Points, in no order, along strands that fork, close into loops and pass close to each other.
Points whose rows are less than 66.9 apart are linked; no others are. Some points are linked to none.
fevuv: [-16   3  11 -18   6   1  -2  16   1  -8   8  15   5  15   0  -5   2  -1
  11  17   5  13  -7  -8 -18   6  -9   5  27   6  19   7  -4 -15  17   4
  10  -1  14]
lodo: [ 25  -7  26   4   4  -5  -5   7   0   5   1   6  23 -15 -25 -17 -11   2
   0  -5 -13 -11  30 -30  -9 -22  19  -8  16   2  -1   4  15 -10   5  29
  14  -2  15]
pusu: [  7  15  -1 -10  -9  17  14   0  -9  20 -15  34   2  -4  16   0   2   4
  -4   5 -19  -3  -3 -16  11  -9  12  20  13  10  10  -4   2  -5  -7   9
   3 -15   6]
tepu: [-31  13 -14   9   1   4  -9  11   2 -15  33   1   5  -1 -16   4  13   2
   6  -2   6   6   0   8  -9 -13  -6  13  15   5  35   1 -21 -10   4 -21
  -6 -11   3]
lota: [ 26 -14  -9   3  11  -3   3  -7   4 -12  -5 -14 -10  16 -13   0  -1   2
 -11  -8   7   6  -6  -2 -15  10  10   7 -14  15   7   5   9  -6  14  24
  17  10   9]
luve: [  8 -12   6  16   9 -22 -12   7 -14   3   4  -7  -5   0 -16  -6 -22  -3
 -10 -16  -6  13  33   0  11   2  10  -6   1  13 -30 -15  13   0  -6   3
   7   2  26]
zavur: [ -7   1  -1   4   0 -11  12  -2  -6  -3 -11  13  -5  -7  20  22  -1 -20
   0  -1   8   1   6   2   7 -11   3   8 -12  28   6   8   8   7  -8  -1
 -10   6 -25]
kotub: [ -5  -2 -15   6   4 -18 -20   9   4 -30  16  -8  10  25  -8   6  -7  -2
   9 -13  18   7  -9  11 -10  -1 -19  11  17   6  29 -11  -8   1   2   2
   8 -16  22]
kepuv: [ -3  -8  25  -2  18 -10  -6   4  -2 -15  10   4  -1  21  -7 -15 -10  -6
   7  18  16   3  -1   1 -28   7 -17  -8  25  -4   2  -5  -4  -6  17   6
  24  -5  12]
vuse: [  4  14 -28  -9   2  19  -1 -21  15  28  -4 -26  -5  -1  -5   4   1  -3
   2 -21 -15   3 -11  -2  14  16  10 -14 -11 -19 -26  -4 -18 -13  -9  -1
   5  -1  -3]
Dala: [  6  -8   2  17  -8 -13  -8 -15 -16  11  -8   4 -17   8  -6 -14  10  -6
  -7 -24 -20  17  13  14  20  14   3 -20  -1  20  10   9   3  13  12  10
 -46  25 -14]
Lov: [ -9  -3  33  -7  -4   2   7   1  -1  -7   7   0  18  -9  -6   3 -10   3
  -2  34  27 -21   6  -2  -6   3 -28  11  15  -8   4 -15  -3   2  18 -13
  21 -22 -14]
teli: [ -5   8   1   8  -9   4   6 -15  -4  20  15  13   8  -7  -9  -7   8  15
  -9   9   8 -21   4  -9  -3 -17   4  29  10  -1  18  -7 -10  -8   5 -17
  13 -25  -1]
Fugur: [-30   7  -1 -11 -13  15  12   4  23   7  12 -15  11 -13  13   5  10  14
   9  23   7 -16 -28   9   7  16 -27  11 -14 -20  -8  -7   8   3   0 -25
 -16 -16 -17]
nev: [ 10  -8  21  30  -9 -12  -4  -3 -17  20  19   0  -7 -23  -3 -21  20   4
   8  -3 -11 -22   5  -8   1  -6   5   0   7 -19 -16  -5   9  -8  -2  12
   2  -7 -21]
Goro: [ -4   0  23  20  -2 -33 -23  -1  -5 -13  24  -9   1   2 -11 -27 -10  -6
  -8  -8   4   4  16   2   0  -8   7  -9  21  30 -12   0  21  -1   0   7
 -14  -2   9]
Bopim: [  3   6 -24 -18  -7   2  -1  -8  10   6 -17  -5  22 -12  -3  34 -15   0
 -14  -3  25  -7  -8  -9   5  -3  -3  13  -9  -5  -1 -12  -7  -7   4  -8
  14 -20  -3]
gami: [ 16   1 -47   5  -7  -2   2  -3   6  -8 -18 -17  -6   5   1  15   5   4
  -6 -15  -5   1 -20   2   6   9  -5   8 -20 -18  22   3  -6   8 -13  12
  -9   0  -9]
laben: [ 30  -1  -6  19   2  -8   7   4   1 -15 -12   2 -21   5   5 -25  10   8
   5   6   0  -3 -19 -10 -20 -10   5   7  -2 -10  19   1   8  18 -15  24
   7   5   1]
bebe: [  5  -2  23  30   0 -25 -12  12  -7   0   4   4  15 -18 -13 -19  -3  -3
  10  -1 -14 -11  18 -25  -6 -24   7   4  18  -2  -2  -6  25  -7  -8  25
   9  -9   9]
gez: [-15   2  -7  12  -4  -1  -3   8  -6   5  28  -6   7  -7 -11  10   8  13
   5  -4  10 -10   2   6   9 -12  -5  29  12  -9  27  -6  -9  -4 -10 -25
   2 -27  -5]
Mufo: [ -3  -3   1  -6 -19   5  -5 -17  14   5  16 -24  14 -33  -2  -5   3   1
   6   4  -6 -20   1   5  12  14   0 -25 -22   3 -42   4  -9   4  -3  -3
   1   2 -24]
kurum: [ -8   8  -9   3  -4  22   2  -7  -5   9 -10  21  -3   2  20  -1  20  -5
  -1 -15 -29  15  -2   6  13  -2   7 -13  27   3  17  -2 -25   2   5 -14
 -33   4  -8]
fodol: [  3 -19   7 -27  15   9  -9 -12   7  -4  -6  -3  -4  20 -12  -2   1  10
  11  -8  -3  16   6  21  12  14  15 -19  -9  17  -8  10  -3   4  -1   2
 -10  34  27]
lat: [ 13   3  24  -6 -14  12   3  -6 -12  35  11   5   9 -20 -20 -17  -7  11
  11   8 -19 -20  22 -15  19 -10  17 -17  -2 -26 -26  -2   6  -9  -6   9
  17  13   3]
fupi: [  0  -4   4   2  -8  -1  -8 -14  -1   2   2 -19   8 -27  -1   8 -19 -10
  -3  12   2 -11  18   4  16  12   2 -15 -21   5 -54 -16  -3   6  -7  -6
  11  -2  -3]
Zom: [  1  12  -8  24 -15 -19 -13  -5  -5  -8  -5  19   7  -2  11   2 -12 -13
  -3  -8   1  -6  -4  -2   7 -16  -1  10  25  22   5 -13 -20   7  -7   0
   6 -22   5]
mimoz: [ 11   7 -10 -20  -9  28   2   2 -10  39   1   3 -11  -6   1   4   9   8
  -1 -13 -34   7   2 -10  15   4  28  -1 -14 -20 -10   5   4 -13  -7  10
   1  12  -3]
butur: [ -1  13 -13  -1  -7  -8 -14  -4 -20  -6  -5  16   4  -5   4  12 -12 -18
 -12   4   6   6  18 -13  -5 -18   7  10  20  18   3  -5  -3  -9   4  -2
  21 -20  19]
Miz: [  9  -6   6  39 -14 -17   3   7  -1 -22  -6  -8  -6  -5  18 -14   3  -1
   1  -1  -7 -12 -11  13   4   2 -14   1  -4  11  -3  -4   9  33 -24  15
 -20   0 -19]
bof: [  0  13   6 -23  15   1  16  26   4  17  -9 -11 -12 -16   7  -1  -5   3
   1  11 -22   9   8 -18 -16   4   0   5 -26 -23  -4 -13  20  -7 -15   9
  13   8   8]
fum: [ -2  -1  -2  39  -2 -23  -4  -2  -7 -20  12  -2 -12   3  10 -10  13  -4
  10  -5  10 -18  -6  19  -1 -16 -16  -4   1   3  16   5  -3  18 -11 -11
 -15  -5 -26]
bemi: [-25  -3 -11 -15  -7 -12  -4  -5  -6 -28   2   2   7  17  -2  31  -7 -22
  -6  -1  12  22   6   8  -5   4  -2   7  -5  34  15  11   3  -7  27  -5
   0   3   3]
das: [ -2  -1  17  32  -7 -33 -28   6  -6 -17  21  -8  13  -4  -5 -16  -5  -2
   6  -6   0  -8   9  -4  -9 -21   7   3  25   8   0 -13  12   1  -8  15
   2 -19   3]
navu: [-31  11   6  -5   3  26   9 -10   7  18   3  14  12  -7  19  12  -1   4
  -1   1   1  -8 -10  10  15  -3  -6  17   5   6  -6 -19  -7  -1   6 -38
 -17 -17  -4]
Rodo: [-24  18  -3 -19 -11  25  15 -10  20  12  -3 -12   0  -2  32  -6  -3   6
   2  17 -12 -14 -26   3   3  20 -18  12 -10 -21 -20 -14  10  10  -2 -16
 -25 -15 -12]
rigi: [ -4  -1  12 -24  14  12 -14  -1  -8 -10  -6  -6  12   0  -7  19 -18  -5
 -12   0  27   2  29  -1 -10   1  -6  -3  13  -1 -11  -7 -16  -4  18 -23
  15 -14   7]
tib: [ 22  -7 -20   4  -9  -1   7   1   7 -11 -12  -2 -21  12  -1  -9  11   4
  -4  10  15  -3 -30  -7 -21   3  -1   5 -15 -20  26  14   2  13   5  19
   8  11 -10]
zuzo: [-13   3  12 -14   6  19  16  -8   4  29  12   9   8   5  -3  -2   8  20
 -12  22  12 -13   0  -6  -2  -1  -4  20   0  -5  12  -5   1 -11   9 -12
  11 -18  -4]
zit: [-10   3  -8 -18  17  18   9  11  -9  19   4   1  -7   8   0  -5  21  15
   9   4 -14   5  -2  -7   0   3   3  15  22 -19  10   1  12  -9 -10   3
   1 -15  18]
Kida: [ 10 -11  14 -22  15   6  -5  -3  -6   2   3   2   7  -6 -15  -6  -7   5
   8   2   1  -1  22  -3   0  -5  15 -15   8   0 -19   3  -8  -7  -3   0
  15   6  16]
Babo: [-16   1  21 -19  -4  13  12   6  25  27   4   2  10  19   1  -3   6  20
  -9  36  14 -10 -17  -3  -1  23 -14   6  -8 -23  13   2   5  -6  22 -18
   6   1 -19]
sabo: [ 15  10 -11  23 -14  -3  12   6  -3 -12  -5  -9  -5  -1  16 -11  -9   4
  15  17  -3 -19 -21  12   2   5 -20  18   2 -26   7 -16 -11  19 -24   5
   3 -25   3]
Zib: [ 23 -12 -34  12  -1  -4  -7 -11   4  -9 -10 -13   2  12  -9  13  11   4
  -7 -21  -3   6 -16   1   1   6   6  19  -7   4  18   2  -5  -3   2  20
   8  -2  11]
nup: [  1 -15   2  -8  21  -7  -4  -9   3  -1   7 -35  -6   1 -17   2  -6   2
   0 -12   8   0  11  22  19  21   7 -20 -22   3 -25  -2   5   0  -4  -7
 -12  16  -1]
nupa: [-18   3 -14  -6  16  20   6  18 -20  12  -1   5 -24   4  16   3  18   2
   7  -8 -36   9  -1  -3   5  -1  10   9  14 -18  11   5  20  -3  -7  -7
 -23  -7   5]
fot: [  1   0 -11  23 -14 -19 -14  11 -11   0   2 -16  11 -11   2  16  -7  -5
   9 -16  -2 -10  -2   7  18   1   0  23   1  -5   3 -19  -5   7 -27   6
   2 -25 -13]
dezal: [ -4  -1  -6 -17  -5  17  12  -3 -11  -5  -4  23  -9   2  15  11   4 -10
   8  -3 -23  20  11  -1   4  -8  23  -2  -4  17  -5  24   3  -9  11  -1
   7  11  18]
Von: [-13  16 -19   6  -4   8  -2  -1  -1 -13   0  21  -8   6  15  -5  19  -3
  -1  -2 -24  21 -16   2  -4  -9  -3  -2  23   9  29  17 -17   5   4  -4
 -21   4   7]
pazep: [  6  10  14   6  -4  -1   4  12 -11  23 -19  25   8 -22   7  -4  -2   1
   2   0 -23  -4   8 -23  18  -7   9  10  11   2  -7 -14  11  -2 -16  16
   3 -15   4]
tini: [  6   6   3  18  -4 -11   8  13   0 -11  -8 -12 -23 -19  11  -9   0  -2
  -9   8  -3  -8  -9  -7  -7   3  -2  -7 -23  -6   1  -2  11  34 -24  12
 -18  13 -35]
Vaku: [  4  -3   8  18 -12 -20   2  -2   1  -2  -5  -8   9 -21   8  14  -6 -13
 -10   7  15 -18   6   0  12  -6   3   7 -23  20 -16   0  11   8 -14  12
   2  -3 -33]
Vut: [ 20  -4  25  -5   8  13 -16 -11  19  -5   4  -3  19   5 -17 -17   1  21
  -1  -7  14  -2  -9  -4 -23  -7  -3  -5  28   3   4   0 -23  -1  18  12
  15  -3  14]
Gesak: [ -8 -10   5  -1   9 -16 -19   9  -9 -15  20 -20  17  -3 -19  14   4  -2
  -6 -21  18  -5  15   6   0  -9   2  10   6  14  16   0   1  -2  -2  -3
  -9 -10 -18]
kudez: [  9  13 -12  -4  -7  14  18  -6  -6  17 -17  15 -11  -1  23  10  -1  -4
 -13   7 -15 -13  -4  -3  13  -1   7  13   2  -2   0 -12  -8  -3 -13  -5
  -7 -13 -16]
Vamef: [  2 -21   7   4 -10  -6   2  15 -21  16  11  17 -13  -2 -14   9  10  -2
  13 -16 -21   2  40 -12  13  -7  25 -15 -17 -10 -16  13  12 -18   1   5
   3  26   3]
tives: [  6   8  21  -1   0  -3   4  23   5  19  -5 -13   5 -33   2  -7   7  10
   1   2 -24   2   7 -20   4   7   9  -1 -26 -10 -15  -7  16   3 -25  20
   1  11  -9]
Tupi: [  3 -10   8  -8  -4  -3  11  19 -14  -5   2  17  -3   2 -16   4   1   1
  12   1 -21   1  42 -21   0 -16  30 -12 -10   6  -5  27  17 -15   1   9
  14  13  19]
pigam: [ -4   8 -11  13  -1  13   9 -16  16   4 -12  28   4   2   9  -2  -1  -1
  -4   1  18  -2 -18   4  -1  -7 -12  -1   8  16   4  -2 -29   0  15 -13
   6  -6   3]
kefi: [  0  -7  11  46 -21 -30 -24   9 -12 -11  15 -10   6  -6   2  -4  -6  -7
   9 -11  -6 -14   6   6   6  -6  -4  14  11   1  -4 -21   5  11 -20  16
   2 -17  -7]
Lisem: [ -6   6 -22  -2 -13  -1  13 -18  33  -3  -8   8  19 -12  -3  11  -2   9
 -12  -6  23   1 -24  14   6  -3 -28  -8 -18 -17  -8  10  -3 -10   0 -10
  -5   5 -22]
giz: [ 18  -7  -9   9  -2   5   4 -15 -11  -3  -7  13 -23  11   2 -10  15  -4
  -8 -12 -14  10   0   9   3   0  14 -20  -4  14   8  23  -4  17   8   6
 -14  23  -8]
zaz: [ -8   8  10 -11  12  13  -5   5  -3  20   9   1  12  -4 -14 -14  11  21
   8  -3  -8  -3   2 -12  -2  -3   4  10  39 -11   2  -2  -6 -14  -1   0
   7 -27  21]
tov: [ -6 -17  -9 -27   1  17   8   5  -3  -9 -14 -12  -3   6   4  28  12  -3
   5  -2   2  20 -11   3  -8  16   7  11 -19  -2  19  11  11 -11  20   4
   6  15  -1]
Naf: [  3   5  11  -2  25 -14   8  21  -1   1 -11 -17   2 -12   0  10 -17  -9
  -2  13  -9   5  11 -12 -14   4 -12   6 -22  -9 -10 -23  16  -5 -16  15
  24   2   9]
timid: [  5 -11  -2 -27  11  22  -2 -11   9   9 -16   1   7   8   5  11   1   1
  12 -10  -1  19 -12  10   6  14  14 -12  -7   8  -9   3 -10   4   3   1
  -5  23  20]
puze: [ -9  -3  -4  12  28  -4  -3  11 -12  -5  -5 -14 -21   0  14   7   1 -13
   5 -12 -16  14   5  16   7  11  -3 -11 -15  -2 -14 -12  15   9 -17  -6
 -17  11  -4]
gosa: [ -5   1  23   1   7 -22 -10 -10   4 -18  24   0   3   7  -8 -25  -7  -3
  -2   5  18   6   6   7 -10  -7  -2 -17  14  35 -10  10   0   0   7  -3
  -8   4  16]
vulud: [  0   6 -24   2  -4  16  20  -9  19  -7 -29  19  -3  13  21  13  -2  -3
  -8   3  10  -4 -25  10   5  -1 -19  -3   2 -10  13  -3 -19   7   5 -16
 -14   0 -11]
Lepo: [  0 -16   1  11  11 -10  -8 -24  -8  10   3 -18  -8   3 -12  -2  11  -2
   3 -23   0   6   3  20  24  17   3 -24 -14   9  -6   6   1   4   4  -7
 -24  18 -11]
gol: [ 17   4  -7  35 -19 -10  -5 -11   6 -15  -4   4  16  -4   9  -5 -14   6
  11   3  11 -16 -17   8   3 -15 -14  18  11   0  11 -11 -23  11 -12  -2
   4 -22   6]
bobi: [  0  19 -28   0  -7  15  22 -17  15  11 -12   3 -12   3  21  -1  -2   0
 -18   5  -4 -15 -20   7  10   2  -6  -4  -6 -19  -3  -7 -17  -2  -4 -16
 -12 -15 -22]
Zam: [ -8  -9  29 -29  19  12 -12   4  14 -12   5 -10  21  -2 -12  12   1  16
   7  -9  19  11   5   8  -6  14  -8  -7  14   9   3   5 -16   3  13  -2
 -12   3   4]
zos: [ 11   3  11 -29  13  17   4  -6  -1  18   0 -15   1  -8 -11   2  -4   2
   1  16   4  -6   4  -8  -6   8   4  -2   1 -18 -13 -11  -4 -12  -1   5
  23  -8   5]
puv: [-22  -9  -6 -25  15  26   0  10  -9  -7  -6  -4 -12   5  13  14  17  -6
  15  -3 -19  25  -6  11 -14  10  11   2   0  -2  17  24  16  -7  13  -7
 -13  19  12]
situ: [-19  20   0   3   2  -6   4   9  -5  -6  28  21  -1  -1   3 -17  14 -14
   8  14 -10  12  -1  -9  -8 -12   5 -24  17   9   1  29  -2 -16   4 -10
 -22   7  15]
gaf: [  6  10  -9  -8  -5  21   1 -13  15  15 -13  -7  26  -9 -16  15 -11  13
 -17  -2  32  -6  -7  -6  -2  -4 -10   8   5 -10  -7 -13 -19  -2  14 -19
  18 -21   4]
pozi: [-18  12   6   8  -4  14   4  -8  15   4  10  29   6  -2  -5 -12  -1   1
   1   7  23  10  -1   1 -11 -11  -3  -5  17  19   5   5 -25  -4  20 -23
  11   4   8]
gobat: [ 13  10 -29  21 -16 -18   5 -19  27 -22 -12  -9   6  -5   9  -7 -17   3
  -8   2   9 -21 -25  10   0   3 -29 -11 -14 -12 -22   0  -3   4  -6  10
   1 -11 -12]
fefev: [ -9  15 -20  17   1 -19 -10  10 -15 -22  11   6  -3  10   1  -9  13 -12
   1  -9 -30  24 -10   1   0  -2  -4  -7  19  10  22  12   4   4  -7  15
 -30   7  14]
Nulan: [  7 -16  25   3  25 -15  -3  -4  -1 -25  17 -15  -9  18 -10 -26 -20  -1
   2   9  17  -4  13  15 -14   8 -10 -15   5  11 -18  -1  10  -5   7   8
   8   4  17]
nubop: [ -5 -10  18  -2   9 -17   2   1   5 -13 -10  10   5  18   9  -4 -16 -15
   9  12  26   8 -12   4  -4  17 -20  -9   1  16  -2  -9   2   6  20  -1
  12   2   6]
sev: [ 13  15  17 -26   1  19  12 -25  -5  25   1  -1  13 -21 -12 -10 -19  -1
  -9  22  -2 -17  13 -16   3  -5   4  11   7 -19 -13 -15  11  -1   0   7
  28 -12  14]
funud: [  4  -6  -6  10   4   9   4  -3 -17  -6 -11  13 -33   0   4  -7  20  -2
  -4  -6 -19  11  -3   3  -5  -7  11 -23  10  -4  18  19  -5  27  -1   0
 -34  18 -22]
zuk: [ 19  -6  17   3  19 -10  -2   9  -3   5  -7  -9   4  -9 -10  -6 -13   0
  -4  -4  -6   8  19 -10  -2   3   6  -5 -11   7 -23 -15  11  -1 -11  16
  16   9  22]
dafan: [ -3  -2  -9  -7  -3  -7   2   6  11  -5  -9  -1  15   3   4  18  -5   5
  10   6  23  -5 -20   1   2   7 -17  17  -1  -7  12 -10  -7   0  -3  -5
  12 -14  -3]
suza: [  4   4 -27  14 -18 -10   2 -23  24  -6  -7  -5  24 -24  -1  10 -13   4
 -17 -11  13 -14 -18   8  14  -7 -22  -8 -13  -4 -27   2 -10  -2  -4  -7
   0 -11 -15]
Sab: [-14 -15  -4 -19   4  -8   1   3  -4 -24  -8  -7   0  22   0  22   4 -15
   4  -6   3  27   1  12  -4  17  -5   4 -13  29  23  14  23   0  23   8
 -10  20   5]
koga: [ 12   3  -9 -26   9  29   2   0   1  18 -14  -4  -8   0   2   4  14   8
   6  -8 -17  15 -12  -1   2  12  21  -7  -9  -9  -2   8   1  -1  -6  11
  -2  21   8]
bimob: [  1 -10  19 -10   3 -21  10  -6   1 -15  -8  10  -7  16  10  -1 -22 -15
   4  14  25  10  12   7   8   8  -5  -7 -16  33 -17   0  11   8   6   2
   3  17   9]
vikub: [  4   4 -16  16 -15  -2  22   0  -9 -20  -6  19 -30  12  15   4  16 -13
  -4  11   1  -6  -6   3 -11 -18  -1  11   7   6  28  21  -5  15   5  -6
  -7  -1 -24]
Dubo: [  8   0  14  14 -11   2  -1 -11  -6  19  14 -12  -3 -27   3 -14  14   0
   5   0 -10 -17  -2  -6  10   7   7 -15 -14 -11 -28  -1   0  -1  -4   3
   1   4 -26]
zes: [  1   1  -9   9   0   7 -10 -10   8  18   7 -40   2 -11 -18   4  15   5
   5 -24  -1  -6 -16  -6  10   9  -2  -2   4 -26 -15 -10 -18 -11 -10  -2
   4 -13 -12]
zime: [ -3  -9  -7 -18   1  22   5 -14   2   9 -26   4  -6   0  24  16  -2 -17
   2  -7  -6   3  -9  15   8   1  11 -13 -23   6  -4  13  -3   9   1 -22
 -32  26 -17]
Lis: [  6   6  -3  -2  -6  -3   8  12  -5  -1 -10  -3   4   4  15  -2  -9   4
  18  17   2  -7 -20  -3   3   9 -20  27  12 -19  13 -25   1  11 -19   8
  11 -25  14]
zuv: [-25   7  -6  -9 -17   9  18  -2  25   7  -5   6  16 -12  14  14  -2  12
  -1  10  20  -8 -24  13   9  -1 -28  12 -21 -20   3  -1  11  -3   2 -29
 -21  -2 -29]
keros: [-18 -14  21 -34   1  34  11   6   7  21   9  13  -9  26   5   6   5  10
   3  25   0   4   5  16 -15  16   9   4   2 -16   4  22   6 -13  26 -26
   3  20   5]
Dun: [  2  -9 -16  -1  -7  -2   7   7  17   3  -9   0 -15  24   0  -5   5   5
  -1  20  20  -5 -35   0 -12  16 -21  -7 -11 -33  22  14  -3   4  17  -4
  15   8 -12]
boriv: [ -3  16   5  10  -2 -10   3  28   8   0  -7 -17 -19 -31  15  -5   1   6
  -5   4 -24   2  -2 -13  -8  10  -7  -2 -27 -18  -7 -14  13  26 -29  14
 -12   9 -17]
Mono: [  6  -6  -9  14 -11  -9 -13   7   9 -24  10  -8  19  14 -18   9 -22   6
  -2  -2  34  -5   3   7 -20 -16 -16  21  18  -8  26 -10 -18  -1  11 -13
  17 -24   8]
kan: [ 13 -11  -5  30   3  -8 -13 -22   5   6  13  -7  -3   4 -11 -10  16   4
  -8 -20  10  -8  -8   6  -2 -11   9  -8   3  11   2   8 -11  -5  14  -2
   0   3  -8]
pobep: [  0 -11  15  12  -7 -13   1  -5  -3  -9   1  -9   9 -20   7   3 -11 -10
  -5  15  11 -16   7   6  14   4  -3  -9 -18  28 -39  -4  10  16  -8   1
  -1  -1  -9]
bedif: [  1   6  13 -11   0  27  -4 -14   3  11   0  -3  16 -15 -16   5 -10  11
 -15   3  28  -7  17  -1  -3  -8  -1  -9  14  -3 -16  -6 -27   1  19 -30
  20 -17   7]
fofeg: [ 18  -5  18 -17  13   2  -4  14   4 -12   3   8  18   2 -22 -19  -4  12
   7  -4  -5   0  16 -25 -20 -12  12  -5  22   6   8  15   9 -15   8  32
   7  -2  24]
kopur: [-14   2  -3  -9  -8  11  13   4  19  22  -6  11 -17  25  11  -5   6   7
 -11  33  14  -8 -29  -3 -10  20 -13  -6 -11 -33  12  14   9   4  23 -23
   4   6 -24]
vunon: [-12 -11   5 -16   1 -23  -1  -1 -13 -23  10   5  -9  14  -6   9 -14 -22
  -4   8  13  18  32   6  -2  -2  11  -4  -6  40  -6  15  12  -4   7  -7
  -1  13  11]
vopa: [  7   1  -2  19  -4 -12  -7  12  -7  13 -17   0   7 -14  10  15   0  -6
  -3 -10 -17   3   1  -9  20   5   7  13  -7   0  -7 -22  -2   1 -21  20
  -5  -1 -12]
rufiz: [  5   0   9  -7   2  19 -12  -3   2  31   5 -17  17 -12 -17  -1  18  21
   4 -19  -4   1 -12 -10   9   3   5   9  24  -9  -9  -7 -19  -4  -3  -1
   7 -15   5]
rezuz: [ -2  -8   9  -6  17  -7  -3   9   5 -23   5 -36  11   4 -10  11 -11   1
   5   2  23 -13  -5  11  -6  18 -26  -4  -4 -11 -15 -18   8  -1  -2   6
   9 -12  -8]
vukib: [  5 -16   8 -18  -7   5 -18 -18   0   2   7  19  -7  18 -13  -3  -2   8
   6 -13  -7   5   7  12  29  -9  23 -25   0  14 -23   6 -18   6  -6  -8
   6  34  22]
gubaf: [  6 -22  21 -32  17   3  -6   1   6 -12  12   4  -1  18 -20  -7   1  14
  11  -2   1   5  27   9  -1   4  15 -20   2  10 -11  23  -5  -7  -2   8
  -5  28  15]
gude: [ 15  -1 -10  14   4  -5   9  12 -14 -14  -3  14 -17   4   1 -11   9  -3
   2   3 -12   5   2 -17 -22 -15   6   9   4   7  15  18  17  -5   3  19
  20   3  15]
Gim: [ 14 -20  11   2  11 -15 -22  -2 -12   1  11 -28  -7   2 -33   0 -17   0
 -18 -22   7   1  36  13  15  11  14  -6  -7   9 -26  -8   4 -10   4   1
  -1   4   5]
Lepu: [ 13   9 -22  12  -2 -22   7   0  17 -15 -24 -16  -3   7   4  -8 -22  -3
  -7   5  12  -5 -17  -2 -13  14 -22  -1 -29  -8  -3 -13  10   6  -8  22
  13   1  -3]
gatum: [  6   1 -17  20   3 -28 -19  -2   3 -21   7  -7  -5  23  -3 -11  -7  -9
  -1 -17   1   5  -9  10  -5  -3  -5   9  11  21  17 -11   7   5  -4  16
  -1  -8  20]
Bes: [ -5   4   2   7 -10  13 -14  12  14 -24  -5  -1  29  -1 -21   4 -13  11
 -20 -10  44  -2  20  -6 -17 -15 -18  11  11  -4  13  -9 -25   5  22 -19
   9 -20  -5]
pomol: [ 18  10 -25  -7   4  10   7  -3   0   5 -18  -3 -21  -2   7   2   5  -1
 -11  -7 -13   9 -12  -7  -4  13  12  -5 -23 -10   1   0   0   6  -9  14
   0  14 -11]
naku: [-16  11  -3   7  12 -21 -16   9 -11 -16  27   1   7   3  -8 -14  15 -11
   5  -9 -11  14  -5  -2  -6  -5  -1 -19  17  10   5  18   6 -10  -3   5
 -23   9  15]
viz: [ 21  -1   1  11   7   3  18  25  -8   7  -9  14 -13  -6  -7 -10   6   7
   3  -1 -25   2  18 -25 -14 -15  15  -7 -15  -5   5  18  21  -6   1  19
  17  14  23]
bifun: [  4   5  -8  31  -8 -16   2   3 -11 -15  12  14 -25   8  10 -18  18  -3
   7   3  -3  -9  -8   2 -12 -23  -3   6  16   2  28  16  -6   4  -6  -2
  -6  -6 -15]
pim: [-21   8  15  -7   2  -8   2  -6   5 -12  17  20   4   4   2  -7   2 -14
   7  13  13  20   2   2  -9 -13   0 -15   9  29  -2  21 -14  -1  13 -12
  -8  16  11]
suta: [ -3  -9   5 -15   1  12   3  -3  -4  10  -9   3 -23  -2  17   4   3  -7
   8  -1 -18   4   9  13  12  -6  21 -20 -28  -8 -17   5   1  12 -16 -20
 -27  36 -12]
Muvin: [ -3  -1 -15  10  -3  -1  -2  20 -20   6 -12   8 -12  -6  16  11  17  -4
   0 -16 -29   9   5  -4  12   1   8  12   5  -9  21  -8   4   4 -14   5
 -23   0 -17]
kap: [ -1   4 -16 -31  -7  30  11  -8  22  24  -4  -8   5   9  -9  16   4  12
  -7   8  12  -3 -18   3  -7  15   3   0 -14 -16   5  15  -8 -17  20  -1
  15   8  -7]
pidir: [  3   2 -17  38 -10 -33 -20   8 -14 -13  12  -1 -10  18  -2 -12   3 -12
  -4 -27 -23  13   4   7   5  -1   0   8  13   7  22  -6   8   1  -7  23
 -18   2   7]
Bili: [-27  11   9 -13   6  27  19 -15   4  24   2  13  -3  11  36  -3   5  13
  -4  16  -8 -11 -13   7   1   8  -9  14   2 -13  -9 -13   5   4   0 -26
 -23 -14   1]
gogi: [ -2 -18   9 -18   2  10   1   5 -12  15   7   9 -19   3  -6   2  13   5
  13  -4 -15   0  19   5  18  -9  28 -22 -20 -16 -18  13   5  -5 -17 -10
  -2  36  -1]
tibu: [-11   3  -7 -18  11  -2 -17   6 -15 -14   1  -3   7   7   3  18 -21 -18
 -10  -1  18  17  21  -4  -9  -1   3   2  18   9  -7 -14  -3  -7   7 -14
  17 -21  25]
gor: [ -9  -5 -12 -10   2   6  12  -7  -9  -8 -26  12 -11  10  32  25  -6 -28
   0  -7 -10  12   8  11   4  -6   7  -1 -12  25   4   7   4   8   6 -17
 -26  16 -13]
valin: [ 21  -5 -18  -2   3 -10   5  -1  10  -7 -21  -8  -4  20  -5   6 -14  -8
  -9   5  13   6 -14  -7 -11  17  -8   1 -26  -1   0  -8   9  -4  13  24
  28   8   8]
Pav: [  7  10  18  10  -3 -12  10  10 -11   5  -5  16   6 -18   5 -17   0   0
   9  19  -7 -18   7 -17  -1 -15  -3  20  14   1   6  -8  19   4 -18  18
  12 -15   4]
mer: [-19   9   4 -13   4  -2 -24  21  -3 -28  27  -8  17   0 -17  18  -2  -2
 -11  -8  19   7  16   1 -14  -7  -6  12  18   8  22   0 -13  -7   6 -12
  -7 -15  -4]
zuzet: [ 19  17   6  -4 -12  12   8  -2 -10  43   1  10  -3 -16  -7 -10  -5   3
  -1   4 -29  -8  18 -21  13  -8  18  -7 -19 -16 -14  -1   7 -10 -12  12
  19  11  -2]
vugu: [-26  -4  15 -22   5  18   6  10   6  12   8  21  -3  17  12  -2   9   3
   9  18   2  14  -2   4 -15   8   0   5  15  -4  16  14   2 -17  22 -17
   1   7  10]

A fork is a point with three links, a tip a point with one. Leave the first point through the second and follow the links. Name the first fork or tip that comes.
suza / gobat: koga
suta / gogi: Gesak
kopur / Dun: nev
vuse / zes: vopa
Naf / bof: vikub
funud / giz: zuk
lota / valin: navu
puv / tov: kepuv

How many points has the smallest loop of links through each point below? Write 0 if it is on no loop.
Miz: 0
gaf: 11
pim: 13
Pav: 7
